Each row is a point on a landscape with many valleys, with its height.
From any point a ball rolls to the lowest of the 6 points nearest to it. It stops when none of these is lower. Distance is the straight distance between rows; heights are no part of it.
z_701: [  2,  -6,  -6,  -3,  -8,  -2,  -5, -31]  height 85.3
z_546: [ 14, -17,   3,  -8, -19,   0, -10, -23]  height 65.6
z_569: [-14, -21,  -4,  22,  -3,  -4,   3,  -9]  height 16.5
z_788: [ -6, -23,  -2,  33,   7, -16,   0,  -7]  height 5.5
z_891: [ 12,  21,  -9, -12,  11, -16, -16,   3]  height 29.4
z_311: [-2, 14, -2, -4,  8, -9,  4, 28]  height 21.7
z_565: [ -1,  20,  -3,  -6,   5, -10,   6,  11]  height 31.9
z_380: [-1, 14, -9, -6,  0, -4,  8, -8]  height 26.8
z_141: [ 15, -18,   0,   1, -14,  -4, -17, -29]  height 62.6
z_796: [ 0, -3, 15, -7, -6, 17, 11,  7]  height 19.5
z_19: [-14, -19,   3,  12,  -8,   7,  11,  -2]  height 29.1
z_370: [  1,   6,  -6,  -9,  -7,  -3,   0, -26]  height 8.8
z_691: [-11, -12, -12,  18,  -2,  -8,  -3, -22]  height 4.3
z_975: [ 14,   8,   0, -20,  -9,  -2,  -5, -14]  height 39.9
z_231: [-6,  9, -9, -2, -3,  0, 14, -9]  height 25.5
z_824: [  3, -15,  -8,   5,  -9,  -5, -12, -34]  height 63.3
z_485: [  5,  -5,  20, -11,  -3,  23,   5,  -3]  height 25.8
z_13: [ -4, -27,   6,  32,   5,  -8,  -1,  -2]  height 28.5
z_224: [ 15, -19,   0,  -3, -16,  -1, -12, -27]  height 63.4
z_744: [  1,  17,  -9,   0,  14, -13, -12,  20]  height 37.5
z_656: [ -4, -23,  17,   4,  -7,  20,   4,  -5]  height 78.8
z_962: [ 4,  7,  2,  2, 10, -2, -4, 34]  height 3.2
z_494: [ -3,  20, -11,  -4,  12, -12,  -3,  13]  height 33.1
z_730: [-4,  4,  7, -6, -1,  6, 13, 16]  height 18.7
z_542: [-12, -23,  11,   9,  -9,  13,   7,   0]  height 75.1
z_145: [-11,  -6,  -4,   4,  -8,   5,  14,  -5]  height 54.9
z_92: [  7,   4,  17, -12,   5,  13,   5,  22]  height 19.3
z_805: [ -3,   8, -11,  -5,  -4,  -1,   5, -21]  height 26.3
z_725: [ -8, -29,  11,  16,  -5,   8,   3,  -2]  height 36.3
z_478: [-7, 15, -7, -6,  0, -3, 10, -7]  height 27.3
z_465: [-13, -12,  -7,  10,  -5,   2,  10, -11]  height 11.9
z_77: [-2, -3, 11, -6, -7, 13, 15, 12]  height 16.2
z_283: [ 11,   4,  20, -10,   7,  13,  -6,  22]  height 33.0
z_55: [  6,  21,  -8, -10,   7, -12,  -2,  -1]  height 29.3
z_575: [  5,  11,  -6, -11,  -5,  -5,   2, -21]  height 22.3
z_191: [  3,   1,  -7,  -9,  -8,  -2,  -4, -28]  height 43.6
z_719: [-7, 12, -5, -5, -1, -3, 15,  2]  height 43.5
z_230: [-11,  -9,   3,   1,  -9,   9,  14,   0]  height 63.5
z_670: [ 11,   8,  22, -15,   5,  16,   1,  13]  height 19.8
z_585: [ -2,  17,  -9,   1,  14, -10,  -6,  24]  height 26.4
z_966: [ 15,  19,  -3, -19,   2, -10, -10,  -5]  height 21.4
z_822: [-3, 13, -2, -6,  2, -2, 13, 15]  height 32.5
z_659: [ 2,  9,  8, -5,  7,  3,  3, 30]  height 35.3
z_753: [-11,   3,   1,   0,  -5,   6,  16,   2]  height 74.8
z_354: [ 5,  4,  7, -1, 11,  4, -6, 37]  height 24.8
z_164: [ -5, -10,   8,  -1,  -8,  16,  13,   4]  height 30.3
z_181: [ 3,  5,  9, -5, -1, 11, 12, 20]  height 3.5
z_477: [ 13,  -6,  -2,  -8, -13,  -1,  -7, -27]  height 12.1
z_686: [ 11,  22,  -7, -14,   8, -12,  -9,  -3]  height 4.7
z_953: [ -2,  -2,  -8,   1,  -5,  -3,   2, -28]  height 79.0
z_69: [ 12,  15,  -5, -17,  -2,  -5,  -3, -16]  height 27.6
z_43: [ -3, -14,  -9,  17,  -1,  -8, -11, -28]  height 42.1
z_156: [  4,   0,  17, -10,  -5,  16,   7,  14]  height 15.6
z_60: [-13, -22,   3,  16,  -8,   5,   8,  -4]  height 21.6
z_487: [  8,  19, -13,  -3,  13, -15, -32,  10]  height 56.8
z_68: [ -1,  15, -18,   8,  15, -10, -23,  22]  height 4.0
z_589: [-11, -20,  -6,  24,   1,  -8,  -1, -13]  height 1.3
z_105: [ -9, -20,  -7,  25,   3, -12,  -3, -19]  height 27.4
z_609: [  6, -16,  -5,  12,  -4,  -9, -16, -31]  height 60.0
z_127: [  0, -12,  18,  -5,  -6,  23,   5,  -3]  height 5.1
z_941: [-4, 19, -7, -7,  2, -8,  4,  2]  height 38.2
z_817: [ 17,  11,  24, -11,  16,  17, -13,  13]  height 32.1
z_81: [  0,   8,  -7,   6,  13,  -5, -12,  32]  height 25.4
z_994: [ 0,  8,  4, -8,  4,  3,  7, 28]  height 24.5
z_448: [ -3, -33,  13,  30,   5,  -4,  -2,   2]  height 30.8
z_463: [  8,  19, -10, -15,   1,  -5,  -1, -12]  height 25.7
z_935: [ 6,  6, 13, -5,  9,  8, -3, 30]  height 49.7
z_382: [-12, -28,   4,  21,  -3,   4,   2,  -3]  height 25.3
z_229: [  5,  19, -17,   1,  15, -12, -26,  14]  height 54.6
z_905: [-7,  9,  2, -5,  0,  1, 16, 11]  height 45.9
z_614: [-6,  1,  6, -2, -4,  9, 15, 10]  height 27.1
z_567: [-12,  -2, -10,   6,  -6,  -1,   8, -15]  height 18.6
z_399: [  0,  13, -12,   4,  12, -10, -14,  28]  height 36.2

Where does a ball stop that starts at each point below?
z_380 | z_589
z_542 | z_465
z_565 | z_962
z_817 | z_181
z_546 | z_370
z_494 | z_962
z_382 | z_589

Call two points neighbours if one is among the 6 nearest of the other. Go from one point of each pair to the other, from neighbour to neighbour, staying as low as possible. Name the highest point that can't be avoided.
z_686, z_465 | z_805
z_465, z_181 | z_565
z_68, z_962 | z_81
z_127, z_181 | z_156
z_127, z_962 | z_994
z_686, z_370 | z_463
